Each scene shows the same named points in several views. A view is turned or mirrored, and shifted as a whole, has a little noise and may leave points out.
In the rows, 128 means zero.

Scene 1
View 1
bupe: [106 135 193 101 122 138 145 120  74 118  80  97 125 119 115 165 131 139
 145 107]
deneb: [141 123 147 124 149 177  91 115 137 179  74 147 144 109 111 135 127 181
 130  54]
Fod: [102 158 171  95 110 176 137 112  78 135 111  94 106 143 145 144 111 164
 157  96]
Venem: [118 152 170 105 102 194 153 104  71 131 146 109 128 137 141 161 108 153
 169  92]
milam: [118 135 187 111 119 146 147 111  78 129  96 104 132 116 119 163 133 148
 152 104]
lod: [150 119 173 145 136 143 121 103 112 161 107 123 152 104 111 149 153 187
 154  97]
gika: [126 119 194 117 128 127 145 115  85 128  79 111 145 100 101 172 144 139
 143 101]
zoli: [121 133 160 100 131 176 125 112 105 151  84 128 132 112 121 159 108 137
 133  62]
zan: [149 141 150 132 109 178 139  83  98 174 157 109 122 136 165 142 111 194
 168  89]
gebuk: [167 113 156 142 128 169 136  90 113 173 129 145 163  97 122 165 131 160
 153  69]
fosub: [102 140 181  89 115 128 155 107  76 129  68  81  94 121 144 161 106 136
 134 100]
Kosat: [125 136 166 109 122 167 134 104  98 152 102 117 126 118 134 153 113 155
 147  77]
zore: [148 129 155 134 133 190 112 105 119 170 124 144 157 117 114 147 131 180
 154  69]
nel: [137 109 172 112 136 128 145 106 102 150  60 124 141  85 111 176 122 120
 121  72]
lovo: [135 159 164 134  97 182 139  85  87 162 179  88 110 162 172 128 127 221
 192 119]
Kanu: [125 154 173 131 124 189 107 118  99 148 137 115 139 145 120 130 147 213
 174 106]
Baz: [117 137 175  98 119 167 144 113  84 131  95 116 134 113 118 169 115 131
 145  83]
danel: [149 125 178 138 107 131 165  82  82 151 142  94 131 117 148 164 135 169
 169 116]
Neti: [124 141 167 112 120 175 130 108  95 146 112 115 129 126 131 149 123 166
 152  89]
View 2
Kanu: [133 113  98 131  94 149 141  90  92 151 105 145 145 126  98 118 106 141
 167 129]
deneb: [136 106 146 115  75 174 177  83 129  89 113 118 139 174 108 118 140 125
 124 170]
lod: [131 120 126 130 132 167 185  95 127 129 110 134 129 129 107 128 138 119
 136 139]
lovo: [161 108  51 117 100 131 159 110  52 196 117 142 154 125  96 136 111 111
 190 107]
gebuk: [147 138 131 111 117 140 198 102 145 153 107 128 156 159 110 138 147 109
 120 147]
milam: [161 143  90 134 140 131 153  90 130 107 114  97 120 131 120 131 112 130
 129 104]
fosub: [188 138  62 126 138 130 153  92 113  72 129  62 103 143 130 133 108 117
 129  86]
Fod: [174 130  62 124  99 122 134  88  95 113 119  92 129 145 114 126 100 130
 153 101]
Kosat: [159 135 104 120  98 134 154  86 128 113 112 102 138 162 117 126 118 129
 128 130]
nel: [162 147 124 122 141 145 187  90 166  73 119  80 114 160 129 133 139 114
  94 127]
zore: [138 127 127 118  94 143 170  92 127 152 103 137 157 155 102 128 128 126
 137 150]
zan: [167 117  75 105  96 133 182 108  85 173 117 127 156 151 105 140 129 101
 162 125]
Venem: [176 153  69 119 102 102 140  94 114 153 107 106 153 152 115 134 100 130
 146 104]
bupe: [162 147  86 139 143 131 144  82 134  87 116  85 110 127 123 126 103 134
 126  95]
danel: [163 136  76 124 153 133 187 109 109 162 118 117 134 119 115 148 129 104
 149  99]
gika: [149 149 113 139 159 142 165  85 153  94 111  94 110 124 123 128 120 129
 115 108]
Neti: [159 128  92 122 105 134 154  89 114 121 114 107 139 149 113 127 114 127
 141 122]
View 3
zan: [106  67 119 129 164 100 109 112 120  93 169  94  87 151 122 167 150 121
 145 111]
Baz: [143 141 121 111 150 133 129 164 117  87 125  70 126 119 100 157 149 107
 115 107]
Neti: [132 119 117 123 157 124 118 141 112  85 147  94 117 125 111 164 154 114
 134  98]
milam: [135 152 122 113 161 118 123 165 131  93 139  73 137 115 115 154 156 111
 137 105]
Kosat: [141 124 122 120 155 138 121 142 107  81 136  94 120 131 104 167 148 108
 119  98]
lod: [129 136 141 127 184 123  83 125 127 102 155 107 152 157 132 168 134 108
 132  85]
bupe: [140 170 122 106 152 123 131 177 130  88 135  70 144 107 113 155 159 112
 143 106]
gika: [141 177 135 106 167 126 107 169 137  99 131  70 162 125 117 153 142 109
 128  99]
zore: [138 100 130 139 175 140  86 118  97  93 148 117 123 150 110 175 139 105
 101  79]
gebuk: [131  99 139 128 181 128  81 126 115 106 135  88 128 169 112 166 120 105
  93  99]
fosub: [132 166 124  90 124 119 162 164 140  69 130  64 124 117 109 159 154 121
 161 128]
Kanu: [129 100 109 145 182 117  96 126 104  94 181 128 119 113 129 168 177 115
 148  76]
lovo: [ 94  56 104 139 173  76 111 118 124  99 196 101  77 124 140 160 180 132
 178 107]
nel: [147 170 146  95 150 146 120 151 130  84 107  69 158 158 102 162 113 103
 106 112]
danel: [106 110 130 114 176  85 104 146 149 114 158  64 121 145 131 150 148 121
 152 122]
deneb: [150 132 142 126 154 164 103 103  94  67 137 138 145 163 108 189 123 101
 106  76]
zoli: [149 133 125 113 142 150 128 144 101  70 122  91 122 134  92 170 138 104
 108 100]
View 4
zan: [147 188 185 150 135 119 183 136 126 137 116  97  89 132 187 155  86 120
 131 128]
zore: [116 163 152 121 104  94 151 141  96 155 117 106 117 136 173 147 120  84
 135 134]
Neti: [140 160 164 146 119 108 152 126 124 117 140 114 105 117 151 151 122 100
 121 126]
gebuk: [118 159 149 126 112 103 143 115 105 157 129 100  97 171 184 144 113  86
 137 147]
gika: [152 120 126 147 110 117 109 105 138 112 174 120  96 147 142 148 139  78
  99 139]
nel: [129 126 153 128 117  82  99  97 121 109 176 111 101 180 130 140 137  85
 108 148]
Venem: [131 174 175 167 122 131 168  93 141 115 135 121  89  89 159 154 123 109
 141 127]
bupe: [156 129 145 159 117 120 122 107 145  93 175 128  99 116 129 152 141  92
  99 129]
Baz: [127 144 160 149 116 108 130  93 131 105 159 124 101 122 138 146 139  94
 123 134]
milam: [152 137 146 156 117 123 134 110 144 107 163 120  93 126 144 151 130  93
 109 132]
zoli: [114 152 174 130 116  80 129 109 112 109 149 116 115 130 133 144 139  94
 127 133]
Kanu: [154 164 143 144 108 125 176 166 121 143 112 115 116  88 176 158 115  91
 117 114]
lod: [153 141 128 126 108 109 138 153 113 148 137 103 106 157 176 151 112  79
 105 137]
danel: [167 157 151 166 131 144 159 117 150 129 150 105  71 154 184 155  93 103
 111 139]
Kosat: [124 155 167 137 114  96 140 117 116 118 142 115 111 122 146 147 127  95
 126 129]
Fod: [151 163 181 160 130 117 160 122 140  94 146 120 105  90 137 155 124 114
 115 115]
deneb: [119 149 159 100 109  58 129 161  79 137 129 102 137 148 146 142 127  83
 117 128]
View 5
deneb: [150 121 118 113 127 141 101 171 109  69 106 119 134 120 107 167 188 139
  96  61]
gebuk: [155 144 118 107 101 126  82 134 126  97  76 122 145  95  90 145 129 114
  91  49]
Fod: [129 128 157  94  71 135  94 219  98  82  94 109 135  76 149 148 107 100
 132 108]
Venem: [139 139 153  89  59 143  71 193 115  95  93  97 133  62 135 150  87  84
 127  88]
milam: [123 120 153 106  88 140 121 162  98 101  77 130 141  99 111 130  88 102
 120 118]
nel: [125 103 140 115 119 157 140 135 112 101  86 163 154 120 110 151 119 116
 135  80]
Neti: [137 132 142 100  85 136  95 189 106  85  92 113 134  90 123 146 120 108
 115  93]
lod: [146 140 125 114 107 116 105 155  99  84  76 118 137 111  86 130 136 127
  78  96]
lovo: [146 176 133  92  46  74  50 236 104  77  56  84 133  49 133 122 102 106
  88  98]
Kanu: [149 150 136  99  76 118  73 205  92  72  93  73 112  86 109 137 137 115
  74 110]
zoli: [135 112 143 102 104 161 105 173 117  88 108 130 141 100 127 169 134 109
 133  69]
gika: [123 109 153 110 102 153 135 144  96 100  85 136 138 115 100 132  96 108
 116 122]
fosub: [108 104 165 104  88 143 136 202  96  94  81 153 156  95 153 140  94 105
 161 119]
Kosat: [137 124 141  99  95 149  95 177 111  86 101 117 135  93 124 156 127 110
 119  80]
zan: [149 163 122  98  69  92  63 204 120  84  63 109 145  64 127 137 118 111
 102  66]
Baz: [127 112 156  98  89 161 110 165 112  97 100 126 138  94 126 151 102  98
 135  92]
bupe: [118 108 164 103  90 155 130 175  93  94  92 127 137 104 124 137  93 100
 130 130]
View 6
zore: [ 71 131 146 143 148 147 158 171 131 150 135 110 146 127 145 158  91 172
 111 112]
danel: [ 74 123  96 187 123 119 112 164 139 213 159 118 115 113 179 159 106 136
 140 123]
Neti: [ 94 138 123 136 130 134 143 163 130 182 142 122 136 127 166 134  82 145
 131 142]
gika: [117 136  95 159 142 152 138 136  94 183 135 150 134 117 180 149 113 109
 107 148]
bupe: [124 142  94 139 127 140 135 140 102 197 140 151 132 125 187 130  98 110
 127 168]
Venem: [ 80 140 125 132 115 123 141 189 146 197 150 116 127 111 171 146  85 144
 161 178]
deneb: [ 88 131 152 130 164 161 161 146 114 133 121 112 153 141 148 127  73 157
  85  96]
nel: [102 121 121 155 166 170 136 139  96 160 117 132 132 108 181 131 102  84
  88 139]
milam: [110 138  99 147 129 138 135 149 112 192 143 140 132 121 179 140  99 123
 128 156]
Baz: [102 137 120 133 136 148 142 157 116 177 130 131 132 113 178 137  96 111
 126 172]
lovo: [ 63 138 113 158  99  86 117 186 181 222 178 106 124 139 163 142  67 197
 175 113]
zoli: [ 95 135 140 121 151 154 149 158 117 158 122 118 139 117 168 123  79 119
 113 156]
fosub: [118 134  98 134 131 133 116 135 116 209 137 134 119 125 202  96  73  88
 130 167]
Fod: [103 144 117 122 114 117 134 163 138 203 152 126 130 132 178 114  68 139
 150 165]
Kanu: [ 91 150 118 138 111 117 151 167 139 183 159 127 148 149 146 156  82 201
 139 119]
zan: [ 55 127 132 158 127 112 121 182 166 196 156  94 122 125 165 140  72 167
 148 112]
gebuk: [ 59 119 140 170 154 154 143 174 129 157 131 105 134 106 156 171 106 145
 109 111]

Which points are out of place in each view (at most two, in the order of its rows)? Write none if all are in place.
view 1 -> Kosat
view 2 -> zore
view 3 -> none
view 4 -> none
view 5 -> milam
view 6 -> none
